Points on a hilly landscape, in no order, each with its height.
From any point a climber takes the steepest step (rise divided by distance) to one of its 2 nearest points. It stops when none of these is higher. Distance is the straight distance between rows; heights are no part of it.
Merit: [ -4 -15   3   0  -6  -5  12  -6 -18 -20 -11  12  -5  -9  -7 -13 -19  20
  -9   2]  height 2.61
luno: [-10   8 -30 -16  -4   9  -2 -16   7   8 -18  21  -4 -13 -11 -14  -1 -10
   8   2]  height 4.71
semu: [ -7 -17 -18  -9  16  -4  12 -18  -7  -3 -22  17  22  -3 -25 -18  -3  11
   6 -11]  height 6.15
Sok: [ 19   1  13  14   3  -6  17  20 -15  -8   0   1  -6   8   7   6   5  -8
   3 -15]  height 5.15
tuti: [ 1  5  0  2  1  3  3  3 -5  0 -2  7  0  0  4  0  4 -6  7 -9]  height 5.85
sonid: [-10  -1  -9   6   0 -12  15   0   4  -8 -14  19  13  -7 -18 -19  -3  15
   2 -14]  height 5.87
Lor: [  4  -5 -10   0  29 -11   2  -2   5  16 -20   4  20  13 -12  -7   4   6
  20  -7]  height 4.83
lomaf: [-11  17 -18   4 -12 -11  10   8  32   2 -10  21  -1 -10 -14 -13   5   5
   5 -15]  height 6.63
Vabep: [-10   7  -1 -12 -21  15  -2  -6   7 -11  31  -4 -14  -4   6  13   4  -6
 -15  -8]  height 4.61
motez: [ -3   5  20  20  -9  -7   3  29  25  -5  18 -17   5   8   4  -5   5  17
  -7 -15]  height 4.45
Somab: [  9 -11  22  10  -1  -4  -2  15 -14  -9   5 -21  -6   9  16  11  -9  12
 -10  11]  height 1.31
Kog: [ -7 -10  11  -9 -22   5  10  -7 -12 -29  10   7 -19 -13   1  -1 -15   7
 -15   2]  height 2.85
Dusi: [-14  18 -15  -9 -18   6   0  -2  17   1   5  14 -10  -9  -2  -1   2  -2
   0  -8]  height 3.89
Muzo: [  2  -9   5  -3  19  -3 -28 -26  -1   5   8 -15  10  -7   6  10   0 -16
   5  31]  height 1.08
bivi: [-15 -11   3   2  -9  -9  10  -3  -1 -16 -10  12  10 -11 -14 -19 -15  29
  -8  -2]  height 5.10
Bariz: [ -8  16 -18 -13 -13  18 -18  -8  10  15   5   0  -6  -6   6   4  10  -6
  -3  10]  height 4.48
zos: [ -5   6   8  -2  -5   8 -13  -3   2   3  17 -13   6   1  12  12   7  -1
  -3   8]  height 3.61
loz: [ 17  -2  -4  10  16  -9  21   9 -13   4 -15  16   1   9  -9  -5   5 -10
  17 -23]  height 4.05
Kalun: [  4   8 -11   6   7  -5  11   8   4   7 -16  15   3   4  -9  -6   6  -4
  13 -17]  height 5.98
tikiv: [-16   1   3 -14 -23  12   0 -14   0 -17  15   6  -9 -17  -1   0  -4  -3
 -11  -2]  height 3.19
suz: [  4   5   7  21  14 -12   5  21  10   9  -9  -2  15  10  -2  -9   8   8
  10 -14]  height 5.19
pogu: [  3   5  13  11   3  -5 -19   5   6   6  16 -28  11  12  18  22   9   3
  -1  11]  height 3.13
Galog: [-17  20 -14  -5 -15   7 -13   1  25  13   4   0   1  -2   2  -2   6   5
  -2  -3]  height 5.28
Tuv: [-10 -17  16  -4 -13   4  -2   7  -6 -18  12 -18 -13  -1  11   5 -22  25
 -19  15]  height 6.14
romi: [ -6   6  12   9 -17  -7  10  19  29 -16  24  -5  -6   0  -4  -1   1  13
 -14 -21]  height 0.41
Sev: [ -6  16 -10   2 -15 -14  23   7  26 -13  -2  27 -12 -15 -16   1   5  -4
  -2 -15]  height 6.07
tevi: [  4 -19  13  13  13 -12   3  10 -11  -4 -12 -13   1   8   4  -6 -17  31
  -6  14]  height 2.57
dile: [ 11  16 -11   7  -2   3  -2  16   3  18  -2  -1  -8  13   8  10  16 -15
   9  -8]  height 4.08
rugo: [ 17 -18  20   8  21 -14 -10   0 -17  -7  -1 -21   1   8  13  13 -11   8
   1  20]  height 2.01
Ligu: [-14   2 -18  -8  -4  -1  10 -14   6  -9 -16  27  10 -15 -17 -15  -4   3
   4 -10]  height 6.06
tafe: [-11 -16  -1  -2   8  -5   2 -14  -7  -6 -16   4  23  -2 -14 -17 -15  25
  -3   8]  height 2.06
Selus: [ -5   8   7  -1 -21  -2  13   6  13 -20  24   5 -16  -5  -1  10   2   0
 -13 -19]  height 0.91
Zib: [-25  11   4  -3 -14   5 -18  -1  26   8  18 -14  14  -1   5   1   0  16
  -6   4]  height 0.71
tunu: [-13   7 -18 -11 -14   4  11 -15   4  -9  -7  28  -6 -21 -11  -8  -4 -10
   3  -6]  height 4.98
piv: [ 10  -1 -24 -13  23  -2  -8 -11   9  27 -26   4  10  13 -13  -7   3  -7
  19   5]  height 5.86
Fur: [ 18 -21  17  11  24 -16  -2   5 -22  -4  -7 -17   0  10   7   6 -16  16
   0  19]  height 2.23
viguk: [  1  12  10  12   1  -1 -12  11  11   9  18 -24   9  13  16  19  14   2
  -3   2]  height 3.47
nelo: [-12  -6   9 -14 -24   9   4 -11  -5 -25  17   5 -13 -15   0   2 -12   3
 -18  -1]  height 3.01
purad: [  9   5   4   4   2   2   9   5 -14   0  -1   9  -4   2   3   5   3 -15
   8 -12]  height 5.56
Bosin: [-19 -10  -6   2 -11 -12  12  -9   3 -17 -13  17  13 -14 -17 -20 -13  25
  -8  -6]  height 5.34
roru: [ 20  12 -14   4  20  -5 -24   0   9  31  -7 -11   4  14  10  15  12 -15
  14  14]  height 2.17
vove: [  3  -7  14  -6 -10  11   3  -4 -20 -15  11  -2 -12  -6   7   5  -4 -10
 -10   4]  height 3.56
mir: [  4  -3  14   4  10  -1  -9  -3 -10   1   4 -13  10   4  12  10   0  -3
   1  11]  height 2.90
deda: [ -2 -24   1   4   1  -6  16   2 -21 -16 -13   7 -13  -7  -5 -13 -22  29
  -9   6]  height 2.72
rurat: [-10 -10   7 -13  -5  16   1 -22 -17 -13   0   8  -1 -18  -4 -11  -9 -10
  -7  15]  height 1.86
Desa: [-13   9 -13 -14 -14  19 -23 -17  15  13  24 -17   0  -3  14  13  13  -6
  -9  20]  height 3.97
zafe: [-12   8   7   3 -18   0   4  13  28 -13  33 -11  -7   1   0   4  -1  12
 -20 -19]  height 0.45
Situ: [  0  -2  -1  -6  -5   1  16 -10 -17 -17  -5  24  -8 -13  -8  -5  -4 -10
   2 -10]  height 5.09
kige: [-19   7  -5 -13 -17  10   0 -15   6 -10   6  14  -2 -17  -4  -5  -4  -4
  -3   0]  height 3.44
giram: [ 14  -9  10   1   9   7 -11 -12 -19  -3  15 -14  -3  -2  15  19   9 -26
  -1  20]  height 1.92
Govod: [-11 -26  -1  -7  10  -2  -3 -19 -11  -6 -14   0  20  -6 -14 -18 -20  26
  -7  18]  height 2.26
todet: [-14 -18  15   1  -9   1  -6   5  -2 -12   6 -18  -7  -2  12   2 -23  30
 -18  20]  height 6.49
Puni: [-11  -7 -21  -7   5  -2  10 -16  -1  -5 -20  23  18  -8 -22 -18  -4   8
   6 -10]  height 6.64
lep: [ 12  10 -23 -11  11   8 -18  -9   2  25 -14   1  -4   5   1   0   7 -19
  11  15]  height 1.01
vifu: [  6   7 -11  13  10 -12  17  14   5   6 -16  18   5   5 -12 -11   7  -2
  14 -23]  height 5.78
gotul: [ -8   7 -15  -9   3  10  -7 -11   4  10 -11  10   5  -7  -2  -7   2  -9
   9   4]  height 5.55
dumag: [ 11  -8  -1  12  21 -17  16  11  -3   5 -19   7  17  14 -17 -14   6  10
  11 -20]  height 5.44
palob: [ -7   0  -7  12   7 -12  10   5  11   1 -15  13  18   0 -14 -19   3  15
   7 -18]  height 6.20
Zomi: [ -1  -5  17   6   2  -2  -4   3  -8  -5  -1 -11   6   2   6  -1 -10  15
  -5   7]  height 1.34
figu: [-11  -4   8 -14 -17  20  -5 -16 -10 -14  22  -4 -11 -14   6   5   0 -13
 -13   9]  height 4.06
Nesuv: [-13  -6   3 -11 -16   6   6 -13  -8 -21   1  16  -4 -17  -5  -9 -12   2
  -7   1]  height 2.19
feno: [ -6  -1   1 -11   3  18  -9 -18 -12   4   5  -1  -1 -11   4   2   3 -23
  -1  15]  height 1.45
kem: [ 11   6 -13   0  22  -7 -29 -10  11  25  -4 -11   9   7   8  11   6 -12
  17  19]  height 2.41
nosed: [-23  17  -9   4 -16  -3  -4   7  39   4   3   4   4  -7  -9 -12   1  15
   0 -11]  height 5.92
Vinag: [-13  -6  13  -9 -20  16  -7  -7  -2 -17  23 -14  -8  -5   8   7 -11   6
 -19   5]  height 5.27
nupoz: [  5   7 -21 -15   2  16 -23 -17   0  21   0  -3  -8  -4   4   3  10 -26
   0  27]  height 1.30
sis: [ 18  -1  10   9   8  -1  12  10 -22  -2  -4   5  -5   7   6   7   5 -15
   6 -15]  height 5.33
Lifif: [ 12 -14  21   7   4  -1  -4   7 -21 -11   6 -23 -11   5  19  15 -12   6
 -11  20]  height 1.50
zut: [  8   7 -15  -7   3  12 -24 -14   0  22   8 -11  -6  -2  12  14  16 -25
   0  25]  height 1.48
tupu: [ -3   6  -1  -6 -15  14  -7  -1   6   1  34 -21  -4   7  16  19  15  -7
 -13  -2]  height 4.17
las: [ 11  14  -4  13  -7  -9  20  21   6  -2  -1  18 -17   1  -3   7  13 -16
   5 -25]  height 0.55
fodib: [ 3  1 16 13  1 -8  8 17 -5 -6 -1 -3  4  5  4 -2  1  7 -1 -9]  height 2.32
zul: [  9  -3  19  14   1 -10   9  21 -10  -9   0  -8  -3   6   8   1  -4  10
  -4  -7]  height 2.44
bipu: [  4   4  -3  -1  25  -8 -20 -10   9  20  -3 -11  14   7   5  10   5  -7
  15  15]  height 2.67
mosa: [ -1  11 -12   3   0   0   5   5   1   8 -10  15  -1  -1  -3  -4   4  -9
  10 -12]  height 6.28
magek: [ -9  -8   3  -2   7  -1  -2 -12  -5  -2 -12   3  18  -3  -8 -13  -9  16
   2   4]  height 1.88
melu: [ -4 -16 -18 -20  21   8   4 -23  -7   8 -20  14  11  -3 -20 -14   0 -13
  14   3]  height 5.20
Zato: [ 19 -12  23   9  14  -8  -6   6 -21  -6   4 -21   0  10  17  17  -6   0
  -3  16]  height 1.77
Zesog: [-10  -6   3 -14   0  19  -6 -24 -14  -6   4   4   0 -17  -1  -8  -1 -19
  -4  18]  height 1.64
Fam: [  2   5  19  17  -9  -6   5  29  16  -7  16 -16   0   8   6   2   7  10
  -8 -15]  height 4.29
ranif: [  2   6  18  16  -8  -2   4  27  11  -5  22 -24  -1  12  11  12   9   5
  -9 -14]  height 4.07
vov: [  2  -4   0   1  27 -10  -8  -8   1  13 -12  -6  22   9  -3   1  -1   6
  13   5]  height 3.23
fidat: [  6   1   2  -6 -10  14   6  -5 -21  -8  11   8 -15  -6   7  10   8 -28
   0  -3]  height 1.16
giran: [-21  10   4   0  -7   3 -18   0  19   9   8 -10  16   0   5   0   0  12
  -1   6]  height 0.81
bes: [  2   0   0  -8   4  17  -4 -13 -18   1   2   4  -7  -9   4   5   6 -26
   2   9]  height 1.32
Kepa: [-13  12 -10 -10 -20   8   2  -7   9  -6   7  14  -8 -14  -2   2   1  -8
  -3  -7]  height 3.69
Ris: [ -1 -25 -13 -16  21   0   8 -22 -12  -1 -21  10  20   2 -28 -16  -2   6
   8  -4]  height 5.76
ton: [  1  -6 -23 -18  12  10   8 -20  -8   6 -18  22   1  -9 -15 -13  -1 -19
  14   0]  height 5.00
lavel: [  5 -15  17  16  13 -15   0  16  -7  -3  -7 -19   4  11   7   0 -14  31
  -5  15]  height 2.45
vota: [-11 -11  16  -9 -19  11  -7  -1  -4 -18  22 -19 -11  -2  12   6 -17  16
 -21  12]  height 5.68
Ped: [  9  -3  21  14  16 -13  -9   9  -5   2   2 -19  14  13  12   9  -2   9
   3   8]  height 2.31
Pofo: [ -5 -23   9   2  -2   2   7   4 -18 -15  -3  -3 -19  -6   8  -4 -22  26
 -13  17]  height 2.88
bafi: [ 27  16 -24  -1  -7   4  -8  10  -1  26 -15  10 -17  13  -2   0   8 -22
   7  -3]  height 0.74
sek: [ -3   4  12  15  -1  -6   4  16   7  -2   0  -7   8   3   3  -5   2  10
   0 -11]  height 2.18
Nud: [-15  18 -12  -7 -20  10 -13   2  26  12  16  -4  -5  -1   5   5   9   3
  -5  -5]  height 5.01
kifev: [-10   2  10  -4 -10   8  -1  -5  -4  -8   9   0   1  -7   5   2  -2  -2
  -3   0]  height 5.11
Binur: [ -8   7   4  -8 -22   2  12  -1   6 -19  22   7 -16 -10   0   8  -1  -4
 -15 -16]  height 0.95
viso: [  0   2   1 -11 -20  12  12  -8 -11 -20  18  12 -22 -15   2  12   2 -21
  -8 -12]  height 1.06
sugan: [  6 -10  -4   6  29 -16   8   4   3  14 -21   1  25  17 -16 -10   6  13
  15 -14]  height 5.14
Rem: [  4   1   2  -5  -4  15   0  -5 -16  -1   6   3  -9  -6   8  10   9 -24
   2   2]  height 1.23
dano: [-15   0 -10 -12  -9   3  10 -19  -4 -14  -8  25   3 -20 -13 -12  -5   0
   2  -4]  height 5.49
pase: [ 17 -19  12   0  21  -6  12  -3 -28  -7 -12   0   1   8  -3  -3  -9   2
   4   3]  height 2.86
Duri: [ -7  10 -13  -1  10  -1  -4  -1  12  16 -16   7  13   3  -4  -9   2   2
  13  -4]  height 6.50
tukun: [  7   8   8   9 -14 -12  23  19   8 -16   9  12 -18  -4  -3   7   7  -9
  -4 -24]  height 0.50
Dob: [  9   1 -33 -19  10   8  -4 -14   3  21 -27  17  -3   5 -14 -16   1 -15
  15   3]  height 5.79
Donov: [ -7   4   3  -5 -11  14 -11  -5   5   3  26 -21   1   3  15  19  11  -3
 -10   6]  height 3.95
muver: [  9  12   5  10  -7   2   4  22   3   5  14  -9  -8  11  13  15  18 -12
  -1 -15]  height 4.57
Noz: [ 11  -7  15   2   7   3 -16  -9 -17  -3  14 -21   1   0  16  20   5 -16
  -3  21]  height 2.14
kulal: [ 24  17 -22   2  -9   5   2  11  -3  20 -10  14 -24   8   1   5  10 -25
  10  -9]  height 0.67
muf: [ -6  14   1   2 -18  -6  14  12  27 -15  23   7 -15  -5  -6   9   6  -1
 -12 -23]  height 0.86
Lilo: [  5  13   4  13  -6  -2   8  20   5   1   8  -1  -8   5   6   7  14  -9
   2 -21]  height 4.78
bubos: [-13 -18   7 -14   7  10  -6 -27 -16  -9  -5  -1  11 -13  -8 -16 -15   1
  -8  27]  height 2.91
bif: [  3   7  14  14  -5  -1  -6  20  13   4  19 -24   6  15  14  14  13   4
  -4  -6]  height 3.77
vub: [ 16  12 -22  -6  -6  11 -21  -4   2  26   7 -14  -9   7  15  14  17 -21
   2  20]  height 1.68
Kapa: [ -3 -25   5   6   5  -5   8   7 -19 -11 -11  -1 -10  -3   1  -8 -23  34
 -12  13]  height 2.80
dip: [ 13  -5  12   4   7  -3 -19  -6 -10  -1  20 -27   4   4  20  26   9 -15
  -2  21]  height 2.42
rus: [ 13   6  -6   7  19  -4   4  11  -3  20 -14   4   4  14   0   0   8 -10
  18 -11]  height 3.64
Navun: [ -8   6  -3 -16 -24   9  10  -7   0 -18  24  12 -21 -14  -1  12   1 -15
 -12 -12]  height 1.00
busa: [ 15  17 -12   7 -11  -2  13  19   4   6   1  17 -21   3  -1   9  15 -19
   6 -19]  height 0.58
semov: [ 18 -13  16   6  13  -5  12   7 -25  -7  -7  -1  -5   6   3   0  -8   3
   2  -2]  height 2.71
sibag: [ -8   9 -24 -16  -7  14  -9 -13   4  10  -9  16  -7 -13  -3 -10   2 -15
   4   7]  height 5.07
pepo: [ 16  -1   3   1  16   4 -14 -10 -15  10  10 -14  -2   2  14  22  13 -28
   5  18]  height 1.70
Libi: [-24  21 -10  -1 -16   2  -9   4  37   8   6   1   5  -6  -2  -7   3  13
  -2  -8]  height 5.65
Muno: [ -8   6 -27 -16  -7   6   5 -16   3   0 -16  28  -5 -16 -14 -14  -1 -11
   9  -4]  height 4.53
luv: [ 14 -13  13  10  34 -23  -3   0  -3   9 -11 -14  21  18  -5   1  -5  16
  13   5]  height 3.86
padu: [ -9 -11   5 -13  -9  11   6 -18 -16 -17  -1  11  -3 -16  -5 -10 -12  -3
  -6   5]  height 2.04
mudu: [ 10  13 -27  -4   8  -3 -10   5  17  27 -28   9   4  14 -10 -12   3  -4
  15  -2]  height 5.16
limog: [-14  -5 -10   8  -5 -15  17  -3   8 -16 -15  20  15 -12 -21 -21  -6  23
  -4 -11]  height 5.62
gani: [  5 -14   9  13  -6 -15  24  16 -12 -20  -9  11 -15  -5  -5 -10 -12  24
 -10  -7]  height 2.97
vab: [ -3  14 -15 -10 -20  16  -9   0  12  11  24  -9 -13   5  12  14  17  -9
  -8  -2]  height 4.54
Lebe: [ -4 -21  17  -5   2   6 -14 -17 -17 -12   7 -15  -4 -10   6   2 -17   1
 -11  34]  height 0.01
dazut: [-10   1  15   3  -3   0  -9   0   3  -2   5 -12  12   0   7   2  -6  12
  -3   7]  height 1.13
fepim: [ 21  19 -19   4 -13   0   7  17   2  12  -4  17 -25   5  -1   8  12 -22
   6 -17]  height 0.62
lika: [  5  -9  15  -3 -10   4   9   1 -20 -19   6   0 -12  -5   6   3  -7   1
  -8  -1]  height 3.35
kopim: [  4 -12  12   8 -12  -9  18  15 -12 -21  -1   1 -19  -3   2  -3 -14  17
 -11  -5]  height 3.05
lav: [-21   6  -7 -13 -11  19 -26 -18  15  11  18 -14   8  -9  10   8   3  -2
  -8  22]  height 3.70
Neze: [-16  21 -16   3 -15  -7   1   8  36   5  -4  14   0  -8 -11 -13   3   7
   2 -11]  height 6.30
babip: [ -1 -14   4  11   5 -13  10   7  -8  -7 -15   5  10   3 -10 -16 -12  29
  -5  -3]  height 2.81
vip: [  5   8  11  12 -15  -9  22  22  16 -20  16   5 -16  -2  -3   6   6  -1
  -9 -25]  height 0.47
noke: [  9   7   5  23  11 -12  12  26  12  10  -9   2  10  11  -2  -9  11   3
  12 -21]  height 5.40
zazin: [ -8   8 -18   4  12  -7  -1   5  17  16 -21   9  16   5 -12 -16   4   8
  13  -7]  height 7.06
vef: [ -4   4   0  -5 -15  -3  18  -6  -5 -18   1  22 -11 -15  -8   0  -2  -8
  -2 -13]  height 5.37
mif: [  8   7  -3  21   8 -14  17  24  12   8 -11  13   3   5  -8 -10  12  -1
  14 -24]  height 5.60
nopa: [ 31  15 -24  -4   3   5 -16   5  -2  32 -16   3 -12  17   1   4  11 -23
   9   8]  height 0.83
pivum: [ -5 -15   2 -14  20   9  -5 -28 -13  -1  -6   1  11  -9  -8 -11  -5 -14
   4  20]  height 4.00
Mugi: [ 13 -13  15  16   8 -10  11  17 -20  -9  -7  -5  -4  10   5  -1  -8  13
  -3  -3]  height 2.58
karo: [  6  -4   3  -1  21  -3 -24 -19  -3  10   7 -16   8  -2   9  15   5 -17
   9  25]  height 1.29
gazav: [ -6 -14  15  -5   3   7 -11 -18 -15  -9   2  -9   5  -9   4  -1 -12  -1
  -7  23]  height 0.20
nov: [-11   2   2 -15 -22  14   1  -7   7 -18  39  -9 -12  -5   5  11  -2   1
 -23 -11]  height 4.76
Tufes: [  5   4  15  20  18 -14  -2  18   7   9  -5 -14  17  15   5  -1   7   9
   7  -5]  height 4.73
faso: [  4 -20   8  13  16 -13   8   9 -11  -4 -16  -5   8   8  -6 -13 -13  35
  -5   4]  height 2.70
konep: [ 14  14 -17  -1  -4   7 -16   4   2  25   1  -5  -7   9  12  12  16 -18
   4   6]  height 1.85
Fadan: [ 10 -10  -8  -8  33 -10   4  -6  -1  18 -20   1  16  17 -13  -3   5  -3
  23  -6]  height 4.56
nafa: [-23   8   8  -1 -20   0  -1   5  26  -9  18  -3   4  -4  -3  -4  -7  17
 -11 -13]  height 0.53
peg: [ -2 -15   5  -5 -12  -3  19  -8 -18 -26  -6  17 -11 -16  -9 -11 -16  12
  -9  -1]  height 2.49
Kab: [-10  12 -14 -13 -15  18 -21 -10  11  16  15  -8  -7  -3  11   8  12  -9
  -6  13]  height 4.23
nezib: [ 18  -5  -6   0  25  -7  16   3 -13  15 -18  12   3  15 -11  -1   8 -13
  21 -18]  height 4.18
nam: [-10   5  19  20  -6 -10  -1  24  25   0   9 -17  14   6   2 -10   1  22
  -5  -6]  height 4.69
Basez: [ 11  -9  20   7  -7  -1   3  20 -12 -13  14 -24 -11  11  16  16  -2   8
 -14   0]  height 1.12
guted: [-10   6  10  11  -8  -5   2  14  15  -6   6  -5   6   1   1  -6   1  14
  -3 -12]  height 2.07
vib: [ 11  18 -25   3   2  -5  -5  12  18  26 -24   9  -2  11  -8 -14   5  -3
  13  -6]  height 4.94
nege: [ 14  -6  12   8  21  -9   6   4 -14   3 -11  -3  12  13   0   1  -1   1
  10  -6]  height 3.25
Maz: [ -9  14 -22 -14 -14  15 -12  -9   9  13  -2   9 -11 -10   1  -3   5 -11
   0   7]  height 4.75
gikup: [-14 -16  14   4  -7  -4  -7   5   3  -8   3 -17   2   2   9  -3 -22  35
 -14  19]  height 6.16
Bagur: [ 12   1   3  10  25  -9   4   8  -5  12 -10   1  12  15   0   2   6  -2
  15 -11]  height 3.45
Kubut: [ -9  -5   4  -8 -18  -2  16  -9  -8 -28   0  19  -9 -17 -10  -5 -11   8
  -8  -3]  height 2.35
Rir: [  3 -11  16   3 -11   0  11  10 -16 -21   4  -4 -17  -2   7   3 -15  13
 -12   0]  height 3.17
sozof: [ 11  21 -23   0 -10   0  -1  12  11  17 -12  16 -16   4  -3  -3   7 -12
   8 -10]  height 4.55
Giva: [ -3  -8  -6 -15  14  13  -2 -24 -12   6  -7   8   4 -10  -9  -8   0 -20
   9  13]  height 4.44
Ros: [  8  -1  14  18  27 -20  -4   9   3  11  -9 -15  23  15   1   0   1  13
  12   1]  height 4.31
pepu: [-23   6   1 -10 -13  14 -23 -15  15   6  20 -15  12  -5   8   9   0   6
  -8  16]  height 3.46
zot: [ -9 -11  19  10  -4  -7  -9  10   7  -5   0 -20   6   7   9  -3 -18  34
 -11  17]  height 5.83
Ratu: [ -2 -23 -16 -20  22   3   9 -26 -11   4 -23  14  15   0 -25 -15   0  -4
  12  -1]  height 5.47
Nuduk: [ 10   5 -26  -5  19  -5 -10   1  13  30 -27   3  10  17 -11  -8   4  -2
  19   0]  height 5.46
nuz: [-14  -3   8 -14 -23  16  -5  -9   5 -19  34 -14  -8  -4   7  10  -9   5
 -25  -1]  height 4.95
nete: [-13 -10  12 -11   1  14 -15 -25 -11  -5   9 -10   5 -16   2  -2  -9 -10
  -9  31]  height 0.43
Goko: [  3  -1 -32 -16   7   4   6 -13  -1  13 -26  25  -4  -2 -18 -15  -1 -14
  14  -5]  height 5.39
doga: [  3   1   4  -8 -16  14  11  -7 -19 -15  11  12 -18 -12   2   8   2 -22
  -4  -8]  height 1.10
zaf: [  6 -11   3  -8   3   8  13 -13 -26 -14  -7  17  -6 -10  -7  -6  -4 -17
   4  -3]  height 4.80
pubiv: [  8  -4  20   7 -12   1   7  22  -8 -18  19 -21 -14   9  13  13  -2   5
 -16  -8]  height 1.02
dakov: [ 11  18  -8   8 -11   4   0  20  10  15  11  -7 -12  13  10  13  21 -13
   1 -12]  height 4.32
Namuk: [ -9   5 -12  -6   8   5  -3 -11   3  11 -11  11  11  -4  -5  -8  -1  -1
  11  -1]  height 5.93
sorut: [  0   8  12  13 -16 -10  15  25  26 -16  22  -3  -9  -1  -3   2   4   3
 -12 -24]  height 0.44
Lazot: [  1  11 -14  -6 -16  16  -5   1   5   9  30 -16 -11  10  16  20  19 -11
  -9  -4]  height 4.37
zofa: [-10  -5  19  13  -9  -8  -3  17  12  -9   5 -17   7   7   6  -6 -13  31
 -12   4]  height 5.41
Doko: [ -8   7  -2  -4 -17  -8  21  -3   7 -22   4  24 -12 -17 -11   3  -2  -4
  -7 -15]  height 5.59
vopa: [  0 -12   7  14  -3 -16  18  14  -6 -16 -12   8   0  -3 -11 -17 -11  30
  -9  -7]  height 2.89
zes: [ 13   2   0   3  19   0 -20 -11  -4  13   6 -14   6   5  12  18  10 -20
   9  18]  height 1.51
Vati: [ 16  -7  -4  -5  31  -6   7  -3  -9  18 -17   3  10  17  -9   2   6 -10
  22  -7]  height 4.35
metan: [ -7  21 -23  -9 -25   4  -1   0  24   5   5  14 -18  -7  -4   1   6  -8
  -3  -8]  height 4.11
Kul: [  1  -5 -14 -15  13  13   1 -19 -13   9 -12  14   0  -8  -9  -9   0 -23
  11   6]  height 4.70
boda: [-25  10   8   1 -16   3  -9   7  29   0  20 -12   8   2   2  -1  -3  18
  -9  -6]  height 0.60
larov: [ -8  17 -11   5 -13 -14  19   8  27  -7  -7  23  -5 -13 -14  -6   5   1
   2 -16]  height 6.31
pog: [ 11   8  10  14  -6  -6  16  24  -4  -7   6   2  -9   6   5   7  10  -9
   2 -22]  height 4.96
Ranar: [ -8   3   1 -12 -18  19  -6 -10  -5  -6  24  -5  -9  -7   9  12   6 -10
 -11   2]  height 4.36
Neta: [ 21  14 -26  -8   4   4 -19  -1   3  31 -17   1  -5  12   0  -2   5 -17
  10  11]  height 0.92
kuzaf: [  8   4 -18   2  26  -8   0   2  10  24 -26   5  15  14 -12  -8   6   1
  20 -10]  height 5.12
biso: [  4  -2 -31 -18  18   3  -8 -13   8  25 -30   9   8   8 -15 -14   0  -7
  19   3]  height 6.25
fupuv: [-5  5  5 -3 -8  7  2 -2 -6 -5  3  7 -3 -5  2  1  0 -6  0 -7]  height 5.48
Tuko: [  8  -2  -2  14  15 -15  19  12   0   4 -16  12  12   9 -12 -14   5   5
  12 -22]  height 5.58
lifud: [ -8 -24   4  -9  10   3  -3 -24 -16  -8 -11   0  13  -9 -11 -15 -19  12
  -5  24]  height 2.53
Vinin: [ -2   1  12   0   1   6 -11  -5  -7   0  11 -13   5  -1  13  14   3  -5
  -4  11]  height 3.28
rup: [-13  -8   8 -10   3  12 -20 -26  -6   0  11 -10   7 -13   5   3  -1 -14
  -5  32]  height 0.61
tido: [ -6  -2  22  17  -3 -10  -3  18  12  -3   3 -18  13   7   6  -5  -6  27
  -7   2]  height 5.08
Gake: [ 12  10   4  11  -8 -10  24  17  -1 -11   2  19 -16  -3  -4   7   8 -14
   3 -24]  height 0.52
gunub: [ -7  17 -17  -9 -22  12 -10   0  18   9  16  -1 -14   0   5   8  11  -5
  -8  -4]  height 4.74
rinut: [-10  -2  15  -6 -14   9  -5  -5  -3 -14  13  -8   0  -6   5   2  -8   7
 -11   6]  height 4.77
Neput: [ 10  14  -2   7   9   0  -2  11   1  15  -7   2   0  10   5   5   9 -11
  11  -8]  height 3.85
dis: [ -9 -19   7 -11  16   6 -13 -33 -13  -5  -3  -6  12 -13  -9 -12 -11  -8
  -4  30]  height 3.42
pavu: [  7   0  18  10 -12  -3  11  20  -4 -16  17 -11 -13   8   7   8   2   1
 -10 -14]  height 0.94
nup: [  0 -17  14   2  -6   2   6   8 -19 -16  -1  -7 -16  -3   8   0 -19  17
 -12  12]  height 3.02
mifip: [-14   6   6   2  -5   3  -8  -1   8   2   3  -6  12  -1   4  -2  -1  11
   0   0]  height 0.97
Gidim: [ -1  -9  11 -10 -13  18  -1 -12 -18 -17  19  -7 -12 -10   9   8   1 -15
 -14   8]  height 3.82
zufuz: [ 14 -13  11   2  22  -8   3  -3 -18   0 -11  -2  11  10  -2  -1  -4   4
   6   3]  height 3.06
zap: [  9 -13   7   4  33 -18  -1  -6  -3  10 -15 -10  23  16  -8  -2   0  11
  14   2]  height 3.59
Nere: [ -4  14  -2   1 -16 -12  25   7  17 -15   6  23 -14 -14 -11   6   3  -7
  -5 -19]  height 5.84
Tive: [ 12  19 -23   5  -3  -5  -3  18  16  24 -17  13  -8  10  -5  -7   8  -9
  11 -11]  height 4.72
Fop: [  6  -8  22  17  10 -13  -6  15  -2  -1  -1 -21   9  13  11   3  -8  22
  -3  10]  height 2.25
puf: [ 14 -23  12   9  25 -16   4   6 -19   0 -14 -12   1  12   1  -1 -16  25
  -2  12]  height 2.40
zokem: [  3 -11  15   3   8  -3   3   2 -14  -7  -7  -5   5   2   3  -4 -12  13
  -2   5]  height 1.49
Fazud: [ 11  -5  16  10  20 -10  -8   2 -10   2  -3 -15  12   8   9  10  -2   4
   4   9]  height 2.55
sez: [ -8  -7   4  -6  13   7 -26 -29  -1   3   9 -15  11 -13   4   7   1 -18
   1  34]  height 0.85
Bodi: [ 15   5  -2   8   6  -6  19  12 -11   4 -11  19  -4   5  -6   0   6 -14
  14 -22]  height 3.96
nunuf: [ -1  -8   8   0   4  -1   5  -5 -14  -7  -9   4   9  -3  -2  -9  -9   8
   1   1]  height 1.67
vamo: [ 11   2  12   9   8  -4 -20  -1  -2   4  18 -28  10   8  20  26  11  -7
   1  17]  height 2.75
kiba: [ -6   3 -11  12  15 -10   6   9  15  10 -18   7  22   6 -12 -18   5  11
  12 -14]  height 6.57
viz: [  5   3  -2   3  25  -7 -11  -6   5  19 -10  -7  16  10   1   4   3  -2
  16   7]  height 2.95
duven: [  4   9 -14 -10   7  11 -16 -12   0  20  -5  -2   0  -2   5   3   7 -17
   6  17]  height 1.15
Sog: [ 17  15 -12   4  10   0 -17   8   5  27  -6  -7  -1  15  12  10  15 -15
  10   6]  height 2.00
Gito: [  2  20 -24  -4 -18   0  -2   6  17  10  -5  16 -17   0  -3  -2   8 -11
   3  -9]  height 4.34

Two climbers start at each pair of points below. Name the first point that both come to, or write -.
lav, sez: -
Selus, pavu: Rir
bivi, padu: -
gazav, bes: -

For each start below, name the point where the climber stops.
vip: mosa
Fur: Rir
lep: mosa
pepu: sibag
Bagur: tuti
pubiv: Rir
Lebe: todet
feno: Rir
Fazud: lomaf
muf: Rir
